Each row is a point on a landscape with many peaks, with its height.
From any point a climber steps to the highest of the 2 points nearest to it. It stops when none of these is higher. Distance is the straight distance between rows; heights are no part of it.
vezo: [ 11   1 -12   5 -12  27   4   5   6 -12 -26  -7 -15  -1  -8   8  16  16
  23  15 -22  17 -15   5   7 -20  -8   1  11  -6 -11  13  -3 -12   3  -5
  34  -3   9   4 -10  12   8 -21   3 -12   2]  h=5.84
Nodoz: [ -9 -19  -3  -7 -15   3  15  -9  -4  -4  18   0  -4  -3  29  11   6  16
 -10   6  14 -11  13 -16  -6  -8  -2  33   7   9  16 -15  11   0  -9  -2
  -4   9 -16 -12 -18  30   3   9 -16  15  -4]  h=6.84
Foliv: [-14 -15   7  -1 -13   4   7  -3   2   1  -5  11 -14 -22  -4  -6  -7 -10
 -12   2   1  18   0  -1  11 -10   8   0  -5  -9 -16  17  14 -16  -1   6
  -4 -18 -15  -6  -8  23   8  22  15 -13  10]  h=6.02
lov: [  4 -21 -13 -13   6  -1  19  24  -9  -6   6 -10 -15  18   1  21 -16  -2
  -8  20  23 -11  16 -10 -13  -4  11  20   6  20  -6 -22   5  10 -15  13
  11   3  -9  -5   9  -4  16   6   2  10  -7]  h=3.23
pitar: [-21  17   3 -10  -1   5  -7 -22   5 -19  44  -5  -1   4  21  13   1  -6
   5 -17 -18  10 -20   8  -2  -7  11   1  12 -15  20  19 -17   8 -20  11
   9 -17  32   9   7 -10 -11  -1   1   0   9]  h=2.25
nin: [ -9  -6  10   0   2  -8  -5  -5   4  15   4  11 -11 -14  -5 -11  -9 -19
  -4 -14  -9  19   5   0  10   7   3 -16  -6   0  11  24  13 -18 -12  -2
 -13 -19   8  -4   9   7  -2  18   4 -16   6]  h=6.68
Zifel: [ 10 -12  -8  11   6 -10   7  -2   4  12   4 -17  -7  16   5   5  15   8
 -11 -21   1 -11  15   9   4   0 -19   8  -6 -10   0 -11  -2 -14  -4 -19
 -15   9  33 -26  -5  -6  -3 -10 -10   3  18]  h=0.57
Fuze: [-11  25  11  11   4  -7 -25 -13  23  -4   0   0  14   5  -9 -14  30  20
  10  10 -17  -2 -14   3  -1  -9  -4 -11  11   2   5   1  -3 -14   9  -6
   7  14  -3   2  -1  -5  -8   4  -1   3 -11]  h=2.93
vit: [ -4   0 -17  19  -1   6  13  25 -23  -2 -16  -7   9  -5   7  -5   1  11
   2   3  10  -5   1  -3 -12  -7  15  -3   5  14  -3  -8   0  29 -10   0
   0   2 -13   8 -24   4  21  11   0  10 -12]  h=3.12
lan: [-16  -8  -3   3  -2  -7  10  -6  12  -7  -5  12  16  -5  11   1   5   7
  -1   7   5  -5  17 -18   7  -5 -14  37   2  13   4   4   4   5  -4   0
   0  12  -7  -2 -25  13  20  11  -8  13 -33]  h=6.08
sinem: [-21  -5  15   8 -23  20  -2 -19  -7   6 -16   5   6 -21  -2 -11 -18  11
   2   7  -7  18   0  -9   7 -10  11  11   1  10  -5   3   9 -14   4   0
  -5   2 -34  -1 -10  17   2  20  16  -6   3]  h=5.46
vapur: [  6  -4 -12   3   7   3   7  -9 -11 -14 -23  -5  11   4  -7   9  -9  -7
  18   2  -1   7   8   4   6   4   1  -3   1   2 -12   1   3  27   3   5
   8  -1   0  13   7 -15 -18 -16  -4 -10 -11]  h=5.72
rebuk: [ -5 -16  -1   8  10   1   2 -10   7  15 -48   5   6 -13 -22 -26   6   9
  -1  17  -4  -4   9   2   7   2   0   7  -3  18  -9   1   8  17   9  -2
  -5  15 -21  -2  -3   5  19  16  19   3  -3]  h=4.38
rera: [ 24  -1   2 -35   8  -7  -8  21  22   6  25   0  -3  18 -12   6  -9  -9
   3  25  -2  15  -1  -7  -3  -8 -21  -4  -6  -4  -4   5 -10 -19   9  -7
   1  -2  10   8  13 -27   1   3  -2   8 -14]  h=3.40
bepo: [ 23  -9  -6 -28   9   4   9  21   6   2  14  -2 -17   2  -7  -5  30  14
  -4   7  13 -12 -23  17 -15   6   2 -16 -15  -5  20   4  22   6  -1  -1
   6  -4   9   7  -5   3   2   5 -16  22  11]  h=4.72
ret: [ 22   2   5 -12   8 -13 -16  13  20   8   9   1   8  15 -13  -8  15   2
   3  18   6  20  18   5   4 -13 -19 -13  -5  11  -3   4  -6 -16  13  -4
  -7  12  -9 -10   8  -3  -2  13   6   0 -17]  h=3.99
Penun: [ 13  18   8  -1   3  -6 -27   2  -8   0  10   3   1  11   5  -3  -1 -12
   6  -8 -17  -3  -3   2  10  12 -18 -13  -1 -14   3  -6 -16 -22  18 -11
 -10   2  16  14  16 -15 -15 -23  -5  -3   4]  h=3.58
duk: [  0  -3  -9 -14  -5  10   7  -5  -5 -10  25  -1  -9   6  15   9  -7  -8
   5   0  -4   5  -6  -6   4   5  -2   8   2 -12  15   4   4   4  -5   3
   7 -14  19  15   1 -10  -9  -3 -11   0   4]  h=2.60
lofu: [  2   3  -5   3  -3  23   6   4   7 -12 -14  -9 -16  17  -2   9 -13  -2
  15   7 -28  18 -16   1  11  -6  -7  17  14   0 -13   5  -4 -14   4  -5
  25  -4  27   6  11 -11   3 -20   1 -14  18]  h=5.23
duz: [-11  17  14  10  -6  19 -11 -21 -21   7  21  14  15   3  14  -8  -9   3
 -13 -15   3   6  -1   3  -9   3  17  -3  13  12  16 -11  -3  -8  -1  13
  -8   2 -14  16   9  -7   5   5  14  -1  -8]  h=3.28
zap: [  6  -3  -2 -13  -9   1 -17 -11 -14 -16  -2   9  17 -14  -1  -3  28   8
  12   8   2  -1   2  10   0  -6   0 -24 -17 -11   2  13  18   0   2   5
   0  -2 -18  14 -11  12 -35   6  -1   1 -17]  h=4.61
naku: [  4 -15  -5   0  -6 -20   1  -2  -5 -12   4  -5  -9  -6   4  24  12 -10
  -2 -25  10 -18  22   9   7   0  -7  -3 -11 -11 -12   8   4   1  -8   5
   1  -3   5 -24  11  24 -25 -18 -12 -16  18]  h=7.92
bosav: [-10  -6   2  17  14  -8  11 -34  15 -21 -43  -1   6  -7 -18   9  24  18
   9  -5  -1 -16   0   7   7   3   5  12   0  -5 -13  11   1  23  -4   6
   6  13  -5 -21 -20  22  -3 -17  -2  -5  -4]  h=5.70
Nub: [ -1   0  -1   4   6   9  -2 -14  -9 -12 -17   0   4  18  -8   4 -16  -5
   3 -12  -4  12  31  16  13   8  -1   3   4  16  -7  -3   5   3   5   6
  -2   1   1 -12  24  -4 -24  -8  13 -30  10]  h=5.09
fedu: [  8   0   8 -18  -2  -1 -10  -5 -10  10  26  -5  -1  15  21  -5   7   7
  -6  -7 -11 -13  -3  -1   1  12 -17   1  -7  -9  20 -18  -2 -30  15 -21
 -16   6  12   4   7  -5 -17 -10 -15  16   7]  h=3.11
savo: [  2   2   5   0   2 -15 -15  -2  22  11   4  13  16   0 -14 -11   6  -7
  11  10  -2  34  16   2  12 -29  -6  -6  -2  -4  -8  31  -4 -29  -5   6
  -9   2  -4 -11   1  -5 -10  24  11 -17 -25]  h=4.63
gudol: [  7 -12  14  -5  -9  25   4 -11  -9  13 -21  -1 -21   4 -13 -10  -8   8
  -1  -6  -7  -1  -9  11   4  14   9  -8  -4  23  15  -8  20 -23  10  -5
  -4   6  -9 -18  23  13   0  -5   8  -6  34]  h=4.54
Deri: [-21   3  23   8 -15   4 -13 -27 -14   6 -11   3   5 -30   3  -5 -11  -1
   2 -17  -6   1  10  -2   6   7   8  -5  -4  18   1   3  15  -5  -6  -5
  -8  -2 -24  -8   9  20 -21  10   8 -14  14]  h=4.96
zivid: [ 11   4 -14   2  11  -9  -7  16   6  -2 -16   5  15  -5  -9  -6  18  -3
  10  16  -1   5  -4  -7   1 -11 -16 -16  -3 -19 -21  12  -6   8  10  -5
   2  -6   1  22 -22 -11   0  -1  -4  -4 -28]  h=6.36
pifi: [ -4  10  -6   0 -24 -12  -1  14  12   0  19  -8  -3  -6  -9  19 -40 -31
   5  -5   5  26  16  -6   3 -11  -6   2  -2 -16 -16   8 -16  -6  -3  15
   6 -13  -1 -12   5   4  -9   3  16 -26   0]  h=4.94
Zenuv: [ 11 -36 -13 -21  19  -3  26  11   1  10  11 -10 -15  15   5  18   2  -1
  -6  15  13 -19  -1  -9  -6   6  -4  13  -6   8   9 -12  23  -1 -15  -2
  15   0  13  -4  11 -15   8  -5 -24  14  -3]  h=2.84
pesod: [-15  17  19   2  10   1  -5 -30   7  -7  27  -4  -1   7   5   6  -8  -7
  -7 -33 -17   7   3  19  -1  11  10  -9   9  -3  14   7 -24   6 -14   9
  -8  -4  19  -9  19 -11 -11  -5   6 -13  15]  h=1.92
figit: [ -9   4   1  19 -12  12  10   3   7  -5   3 -18   4  -7  -4  15 -26   7
  13  -7  -4  23   3   1   3 -13  16   7  10  16   0  16   4  11  -9  12
  24   0  -9 -12   4   7  -3  -1   7 -15  -6]  h=4.06
lub: [ 17   9  -5 -24   5  17   8  21  22 -12  11  -9 -14   6 -10   8  41  29
  10  19  -2  -2 -16  16 -19  -6 -14  -9   4 -10  11  -4  -2  14   5  -9
  26  -1  15   5 -22   0   3  -6 -16  15   8]  h=5.41
sarer: [ -3  -4   0  -6   6  -8  -3   3 -14  14   2   8  25   2   8  -1 -25 -12
  -5   7  12   3  30 -10  -2   2  -7   9  -1  23   2 -17   2   4   2  -2
  -8  13 -19   8  16 -17  -7   5   6  -1 -19]  h=2.05
nev: [-18  -2   2  11  -1  -9   0 -11  25   7 -17  20  21 -12  -7  -6  -9 -10
  10  14  -5  16  10 -12  16 -16 -10  24  -3   3 -10  19   3 -12  -3   3
   5   8  -6  -1 -11   2  13  16  12  -5 -36]  h=5.35
misik: [  0  -3 -11   9   0 -12  -9 -16   5   3 -25  15  27 -23  -9 -13  23   2
  20   8  -8   1   3  -5   7 -10 -10 -20  -9 -10  -2  30   5  -2  -5  -7
  -4  -2  -4   6 -16   6 -12  12   2 -10 -38]  h=5.42
lobok: [  3  -1   3 -12  -6   5  12  16   4   8  11  -6 -15   9  -2  -1 -32  -5
 -19  11   9  11  -1  -7  -4   4   2  10   4   6  -4 -21 -16   9  18  -4
 -13  -4 -15   2   2  -9  22   6   9  13  16]  h=4.08
pog: [  1   9  -2   0 -18  14  10  15  -4  13  11   8  11  -7 -21 -11 -26  -8
  -7 -21  20  27   0  15 -14  -3  42 -18 -14  -6  -5   6 -14   1 -12  25
  -1 -15  -1   2  -3  -6   0  17  28   0   7]  h=3.07
mutag: [  8   6 -16 -11  -4  24  18   7 -24  -4  -1  -5  11  -5  13   9  -5  13
  20  17  -9   9 -13 -12  -8  -6 -12   2   5  -3   9  -9  -8  23  -4 -19
  23 -10  10  35 -18 -27  -2  -8 -18  10  -7]  h=4.03
Todab: [  7 -12 -22  -6  -5   4  22  19 -15  -8  -1 -17  -1  -6  12  22 -11   2
  11  18   4   0   7 -23  -7 -10  -5  10   7  -2   0 -11 -12  27 -17  -6
  11  -9   2  13 -27  -4  20  -1 -13   7 -18]  h=3.54
Retol: [  3  12   3   0  -4   5 -22 -22 -25 -12   1   7   8   3   9  -9  14   2
   8 -18 -10  -5   4  12  11   9   1 -14  -3  -9  10   1   5 -10   3  -1
  -8  -7   5  14   7   3 -31 -10  -2  -8   6]  h=4.04
naz: [ 29  -7 -21   3  -4  -7  17  17  -2   3  -2  -5 -18   9   6   6  26   1
   3  -9  -4 -10   2   5   8  -8 -24  -6  -1 -15  -1   6  -9 -22   0 -25
   2  -5  31 -18  -3  22  18 -11 -16   9  13]  h=0.33
zute: [-21  -3  -5   3 -13   0   9 -14 -12   6   3  15  36 -15   2   4 -32 -19
   2  -3   1  13  19 -16  -1   1   4  10  -7  -3   0   2   3  15  -5  11
  -3  -1 -11  18  -3 -17 -16   8   5  -8 -24]  h=1.76
zilo: [ -2   6   9   3  18 -12   2   2   6   3  24   3 -20  11   6 -10  15  -1
 -23 -26   5  -6  -1   8  -5  16  15  -3   4 -12  14   7   4  -5 -19   9
 -19 -17  30  -8  -2   2  15  14  -2  -4  19]  h=1.37
pof: [ 20  20  14 -16  -1  -6 -10  -3   5  -5  31   5 -12   9   1   4   0  -6
 -13 -39   4  -8  13  22 -11  21   5 -10  -6 -11  27   2 -14   1 -12   5
 -20  -4  27 -23  13   2 -11  -1  -3   1  20]  h=1.61
soluz: [ 13 -23 -19 -23   1 -13  10  11  -4 -25   2  -9 -20   0  -2  22   7 -17
  -5   3  13  -5  24  10   3  -2  -7   6 -10 -18 -14  11  -3  21  -5  18
   1 -13   2  -8  -4  17 -11  -7  -4 -12   5]  h=7.11
biv: [ -7   0  -1  12   2 -14  -8   7   6   3   0   2   5  -8   9  -6   2 -11
  -2  11  -5  -6 -13 -19   7   1 -10   7   2 -11 -15   2   1   1  11   1
   1  -2  -1  14 -10  -8  14  -2 -10   1 -10]  h=5.58
Dip: [  9 -19 -18   1  -5  24  14  12 -15  12 -51 -11   3 -16 -26 -11   0  16
  13  17  -6   6   3  10  -3  -8   6 -19 -10  16  -4   3   3  14   2  -6
   2  10 -24  -2  -9   5  10  10  16  -1  -1]  h=3.85
bulik: [  0  -1   7  -9   7  18  11   3  23 -10   1 -12 -15  -2 -12   2  14  23
  -3  15  -5   5 -22   6  -7  -7  11  12   2   0  -4  -3   4  26   6   6
  22   3  -3   8 -13  -5  12  -8 -11  12  14]  h=6.24
Libo: [ -5   3  12  -7  -3   7   1 -12   9 -11   4  -8  -4  11  -3   1 -18   0
  -9   3  -8  13  12   5  13   2  -7  13   4   5 -10  -8 -15   6  19   2
 -10   7  -7  -7   7  -5  -6  -1   8  -7  20]  h=4.57
Rupad: [  5  -9   3 -12   5  -6   4   6  14  10  26 -17 -16  22   1  10 -10   7
 -23  16  19 -19   5 -14 -15   3   0  13   6  12   0 -35 -17   3  -1   4
  -8   8  -4 -12   4 -14  17   4  -1  23   8]  h=3.64
leku: [ 16 -11   0  -7   9   0  -4   1  13  14 -21  -4  -4  -8 -23 -11  16  -1
  10  11  -7  -3  -8  11   4   5  -8 -26 -13  10  -3  13  12   2   6  -3
   8   7  -2   1  14 -12  -1  -3   0   0   4]  h=1.58
Pefib: [ 11  12   7 -10 -10  19   4  11  -9   8   1  11  -8   2 -10 -17 -17   0
 -15 -19  10  13  -2  20 -18  11  25 -17  -7   8  19  -5   2   9   4   1
 -21 -12  -3  -2   3   6   8  18  14  10  14]  h=3.39
dagu: [-11 -12  16   7  -3  14   3 -16  -4   5 -18  -9  -8  -9  -4  -1  -1  19
  -4  -1  -8 -14 -14   0   7  10   6  10  -4  15   2  -9  18  -3   3   0
   7  26 -16 -14   3   3  -4 -14  -8   8  28]  h=5.06
Nitol: [ 18  17  -6  18 -18   9   8  39   4   9   1 -18  -7  -5  -9  16 -25  -4
  21  -3   0  18 -21  -5 -10  -7  -3 -12   8  10  -2   7 -11  -4  -7 -14
  25  -8  17  -8   3  -2  20  -8  -1  -2   0]  h=4.05
bofe: [-34  19  11  24   4  -8  14 -29   4  -7  -5  -1  22  -4   1  10 -34  -5
  -9 -22  -2   7  14  -2   2   8  12  27  22  13  -3   3 -18  29   1  11
   3   7 -13 -12   9   0   1   0  21  -9   4]  h=3.33
Zis: [ 10  -7  -4  -6   9  -6  -3   4 -12  10   1  -5  26   8  11   0  -4   6
  10  17  -5   1  13 -17   1   1 -25  -2  -1  16   5 -13  -1  -6   6 -27
  -4  11  -3  16   4 -18  -2   4 -12  10 -27]  h=1.68
Raza: [ 19  -2 -10 -12  -6  14  24  24   5  12 -10  -4 -20  -8  -6 -11  10   8
  -3   4  -2   1 -26   6  -7   1  -5 -18  -9  -3  13   5   5  10   5 -19
  -3 -11   7  -3 -17  14  23  11  -9  15  11]  h=5.25
neluz: [-25  17  17  26  12 -24 -20 -21  10  -9  -3   7   6  -5   4 -13   4 -13
  -2  -9  -8   0  -1  -6  14   4  -2   4  10 -12 -17   8 -13   0   3   1
 -15  -4   3  -1  -6   4   2   4   8 -13   3]  h=4.88
Zaka: [-11  14   9  26  10 -30 -23  -4   0   3  -9  12  12 -11  -6   0  -4 -21
  11 -14  16   6   7   0   3   0   7 -15   3   1 -17  10   2   2  -7   9
  -5  -3 -11  -5  13   6 -15  -1  11 -25 -17]  h=4.29
miguv: [ -2  -9  -5  24  11   8   4  11 -24  13 -37  -6 -10  -5  -8  -7  -8 -11
   7  -6  -7 -15 -12   0   3  18  13  -8   3  17  -9  -3  22   2  -5   5
  14   5   3   4  19 -11   9 -17   2  -9  16]  h=3.69
gole: [ -8   6  13   8  10  -1  -3  -7  -4   5  23  -9   1   0   8  -2  22  20
 -19 -13  12 -33 -22   7 -16  11  19  -1  -3  -8  11 -21  10  13  -7   5
   1  17   7   5 -11 -18   1  -9  -9  23  18]  h=6.34
sira: [-15  -4  10  16  18 -27  -8   3  12  -2 -30  11   7 -11 -18   4   3 -19
   4   0  25 -14   1   4   1   0  10   8  -6  15 -31   7  10  18   0  19
   9  14 -25 -14  14  10   1  -7  12  -6 -11]  h=3.78
roza: [  6  13   6  16   3 -11 -13  -5  18 -15 -20  -6  -2   4 -19   0  18  10
   8   3   9   7   2  16   6  -8   0 -16   4   2 -22   3 -10   5  14   7
  -1  11 -19 -19   0  19 -10  -8   9 -12   5]  h=7.75
Katap: [ -4  -7   1 -11 -14  -4  -8 -10   7 -23  27  -4  -1 -10  18  19  12   8
   4  13   8  -9   4 -13   3 -12  -7  24  -2 -11   3  -6   1   5  -1   9
  12  13 -14   2 -13  18 -11 -11 -18  13 -10]  h=6.11
viv: [ 15  28  -4  22 -14   3  -7  29 -13   3   9  -9   9   9   3  11  -8   1
  12   4  11   7 -13  -9  -9 -10   4 -16  15   8  -8 -17 -17  -5  -4  -4
  18   1   3  11  -3 -15  18  -6   9   4 -11]  h=3.62
timo: [ 14 -11 -13 -32  -1   0   4   9   2   3  35  -2  -8  21  12  10 -21 -11
   0  19   5   0   3 -23  -7   2 -13   4  -1  -6  19  -9  -3 -22  -1  -8
  -3 -17  15   9  13 -14  -4   4 -10  11 -19]  h=2.96
zom: [-27 -16  20 -10  11   4  -1 -28   5  11  10  17 -12  -4  10 -15 -10 -11
  -7  -1 -19   3 -13  -8  11  14   8   4  -3  -6  20   3  24 -33  -3  -7
 -10 -15   6   9  15   1  -2   9  -7  -7   3]  h=7.61
voti: [ 14  18  14 -26  -9  14  -9   0   0  13  31  15   0   4   4 -21 -13   1
 -17  -5   4  15  -8   7 -16   5   8 -17  -3  -5  26  -7 -10 -11  15  -6
 -30  -7  -7  12  -1  -4   5  19   9  15  -4]  h=3.79
reti: [  8 -11  -2 -19   3   2  -3  14 -18   7   7  23  -7   9  10 -16  -4 -11
 -17  11  16  -1  -3  -7  -2   2   0  -1  -7 -11  -1 -14  15 -33  15  -1
 -22 -15 -10  16   3   7   7   9   7   3  -7]  h=5.96
Sav: [-11  -2   5  15  14 -25  -6  16   1  -1 -12  -8   2   4  -1  11 -13 -12
  -8   6  24  -9  20  -8   0  -1  -4  19   8  15 -30 -19  -8  14   7   9
   5  20 -21 -16   9   4   9 -10  12  -5   3]  h=3.37
zov: [  1  -2  -1  11  -2  -7 -22 -22  -1  -9  -9  18  13   2   3  -9  37  11
  13   6 -21 -14  -2  -4  14 -10 -11   1  -1 -10  -5   9  13 -36  10  -6
  11  11  -1  10   8  13 -15 -14  -5   6 -15]  h=2.42
Fek: [ -5  -1  -1  -9 -25 -19 -13   0  14 -10  33  -6  -5  -7   7  25 -17 -17
  -3  10  12  -6  22 -20  -2 -10  -8  13   1  -9 -11  -3 -10   3  -5  19
   3  -5 -17  -8   7   8 -20  -2   1  -6 -10]  h=5.44
zizu: [  6 -14 -21 -16  -8  -1   7  21 -24 -15   5  -9 -20  -9  15  11   9  -5
  -3   3  20 -19   4   5  -9   1   5   3  -8 -15   3  -4  -2  30 -11  11
  -6 -13  -2   3 -22  20  -3   5  -4  10   7]  h=6.47
Kirof: [ -9  -4  -5   9  21 -13  -4 -19  23   2   2  -7  13  21   8  -8  23  12
   4 -10 -21   0  11   6   7  -8 -15  10   3   0   7  12  -6 -10 -10 -16
 -11  10  38 -17   2 -11 -10   2 -13  -5  -5]  h=0.86
vener: [ -4  11  21  11  -5   6 -10   9 -10   9  10  -8  -5  -7   3  -2  -2   7
  -6 -10   6 -17 -22   4  -7  12  21 -15  -3  15   9 -16   7   4   1   3
   2  18 -17   2   9  -2  -1 -13  -6  12  21]  h=5.66
Pel: [  2  20   8 -22  -1   6 -12  -1  14  -8  16   9   1   5   2 -19   8   5
  -6   5 -21  12 -13   3   0  -3  -6  -9  -3 -21   8  15 -15  -4  13  -8
 -23 -13  12  14 -14 -10  -3  18   0   6   3]  h=4.33
sifuz: [ -3 -22  -3  14   7   2  14   0 -21  21 -24  -3 -15   1   6  -2  -5  -8
 -11 -18   0 -14   8   9  11  18  -6  -3  -7  15   2  -7  21 -19  -5  -9
  -2   8  12 -24  20  10   2 -10  -1 -13  27]  h=4.07
fugu: [ -9  -5  -6 -13   1  27  13  -3  10   6 -15  -2  -1   0   3  -1 -21   2
  15  25 -35  17 -22  -9   2  -9 -14  15   2  -1  -4   1  -7   7   5 -20
  13 -11  17  21  -6 -28   4  -6 -11   1   4]  h=4.62
nef: [-11   1 -16  22 -15  14  18  21 -20  17   3   4  17  -9  -2  -8 -23   1
  -7  -9  23  16  -4  -3 -19 -12  37  -5   1   7  -7  -5  -9  12 -15  16
  -1  -8 -11  10 -16  -6  15  21  18   4  -9]  h=2.82
pib: [ 22  16  -1 -27  -7  -5  -8  10  11  -6  18  17 -17  10   6 -12   3  -6
  -6  -7 -14   9 -13   1  -1   2 -11   2  -3 -35  19   9 -10 -26  11 -15
 -21 -14  29  -7   1  12   4   6 -10  12  13]  h=4.86
nop: [-14 -12  13   0  15  -5  -5 -12  -4  11   2  27   6   5  16 -16   2  -2
 -15   4   4 -13  -1 -16   5  13   1  21   1   9  10 -10  26 -30   4   0
  -7   7  -5  10   9   1   9   5  -4   6 -15]  h=6.69
zemat: [-21  -4   7  32  26 -12   0 -11  -7   7 -23   8   9  -2  -3  -8   0  -7
  -6 -23   4 -21   5   2   2  24  16   9   1  19   1   1  23   8 -17  12
   5   6  12  -6  10  -5   8  -3   3  -8   3]  h=3.32
Vugo: [  6   2  -6 -11   6 -17 -12  22 -26  10  13  -4  10   7   8   4 -14 -15
  -9  12  20 -24  14 -11 -14   8  -2  -6  -2   7  -4 -26 -15  14   1  -1
 -15   5 -15  15   7 -23   3   1   4  16 -12]  h=2.37
vibig: [  1  19  -6   9 -10  10  -3   5 -31   2  27   3   7   7  28   8  -5   2
  -5   0   8 -11 -17 -13 -11  -2  10  -4  19   2  15 -21  -6  -4  -4   7
   8   2  -7  20   3 -13  14 -10  -1  13  -8]  h=3.21
Kub: [  5  -2  -8   1 -18  -7   7  19 -16   9  -1 -11  -9 -17  16  -4  -1  -7
  -4 -13   1 -17  -4  -2   0  12  -8 -13 -10  -8   7  -1  -4  17   3 -14
 -19  -9   1   0 -20  17   6   7 -15  11  14]  h=5.88
zud: [ 13   1   5 -16  -8   8   9   8   5   6  -2  17 -25   6   2 -14 -20 -19
 -11  -2   0  13 -18  -2   4   5  -6   0   0 -18  11  -5   3 -29  18 -13
 -20 -18  10  -6   6  16  17   6   2   2  16]  h=5.36
Kasik: [-24   0   2  14 -12   4  20   4  -3  -3   0  -8   8 -15  -2  16 -48   5
 -11  -9   7  14  21  -1  -4  -6  21  25  12  13  -7   5  -6  22  -1  15
  13   0 -36 -14   4   8  -2  10  24 -12   5]  h=3.68
kek: [  8   2 -15  13 -22   7   8  25  -7  -7  10  -7  -6  -5  -2  20 -22 -17
  15 -13   8  19  -1  -1  -1  -8  11 -10   0  -4  -1  15   8  -6 -16  14
  20 -15  14  -6   5   5  -3  -7   6 -18  -2]  h=4.51
diti: [-16  -1   9  16  17  -3  -1 -25  10 -10   5  -2 -10  12   5  -7  27  12
  -1 -24 -17   3   0   7  12   0  11   7   8  -7  10  18   6 -20 -24  -1
  -5  -5  37 -18  -3   6  -1   7  -3  -9  18]  h=1.13
nuni: [-12   6  11  16  20  -7   1   0  18  -5  -5  -4   5   4 -11  -4  18  14
 -17   0  11 -23 -13   2  -8   8  12  13   1   7 -11 -14   2  26   1  11
   8  17  -4   0 -10 -16  16  -7  -7  17   5]  h=7.16
Bil: [ 11 -13  -6   8   7  -3  -4 -18  16  14 -23   4   0  -4 -11 -10  33   6
  11  22 -20 -16  -8   2  14  -6 -22 -12  -1   5  -3  15   2 -29   3 -15
  15  21   4  -1  18  -4   4 -11  -3  -4  -4]  h=1.98
Tov: [ -6   9   2   6   8 -12  -3 -25  17 -20 -27   4  10  -3 -10  16   6   0
  19   7   1  -2 -13   0   5   3  -1   9   2 -10 -20   5  -4  28  10   4
  10   6 -13   2 -10   4 -18 -27 -17  -3 -18]  h=6.52
Zop: [  3 -18 -13   2  25   2  13 -25  13  -3 -57  -2   6   0 -23 -11  21  12
  11  11 -12 -14   3   8  10   8  -9   6  -1   5 -11  11   2  23   3  -1
   4   9   0  -3  -6  -3   9  -7   4  -9  -9]  h=4.99
razu: [ 14  19   1   1 -17  11  -6  11  10 -11 -16 -11  -5  -5 -20   3  13  11
  15   8 -14  12 -15  11   3 -12 -10 -22   2  -7 -10   1 -15   3  23  -8
   9   5 -10  -2 -16  11   1  -8   3  -1   5]  h=6.70
Luf: [ 17   9 -15 -13  15  -4   0  19  -1 -10   5  -1   1   4  -8  -1  12  -5
  -2   9   5  -4  -9   2 -12   3   0 -11  -3 -22  -9   5 -10  28   4   9
  -2 -21  14  31 -12 -27   0   0  -2   6  -7]  h=7.23
depo: [ 14  -3  -5   9   0 -11  -7   9  -5 -15 -14   0  -9   6  -6   6  41   5
  -4 -16  18 -18  13  25  -1 -11   0 -14  -7  -2 -22   2   2  -7   1   7
   0   9  -5 -26   6  31 -10 -15   2  -6  15]  h=8.94
febad: [  1 -12  -1 -20  -4 -14  -7   0 -21  13  26  -2   0   5  26   4  -7  -3
 -19   3  11 -30  18 -14  -6  16 -12  10  -5  -1  12 -26  -1  -7   4  -9
 -23   2  -8   3   4  -1 -16   0 -15  12   0]  h=2.71
kipan: [-15  29  16  13   0  11 -18 -27  -3  -3  19   1  19  -2  11 -12  18  19
  -1 -14 -16  -2 -19   8  -7   4  14 -16  11   2  21  -2  -9   5  -3   0
   0   0   4  16  -5  -8  -2   9   2   8  -4]  h=3.48

Call two points neighbours if one is among the 2 nearest of the other. Go from one point of each pair to the other, from neighbour to neighbour, staying as high as possible. Name the lowest point that can't be avoided.
Nodoz / kipan: vibig
nuni / zom: nef
depo / nuni: bepo

For each start below, name the point where the climber stops.
pog: zom
sarer: Luf
Zifel: Nodoz
Sav: Luf
duk: Nodoz
zemat: nuni
Zenuv: Tov
naz: depo
miguv: nuni
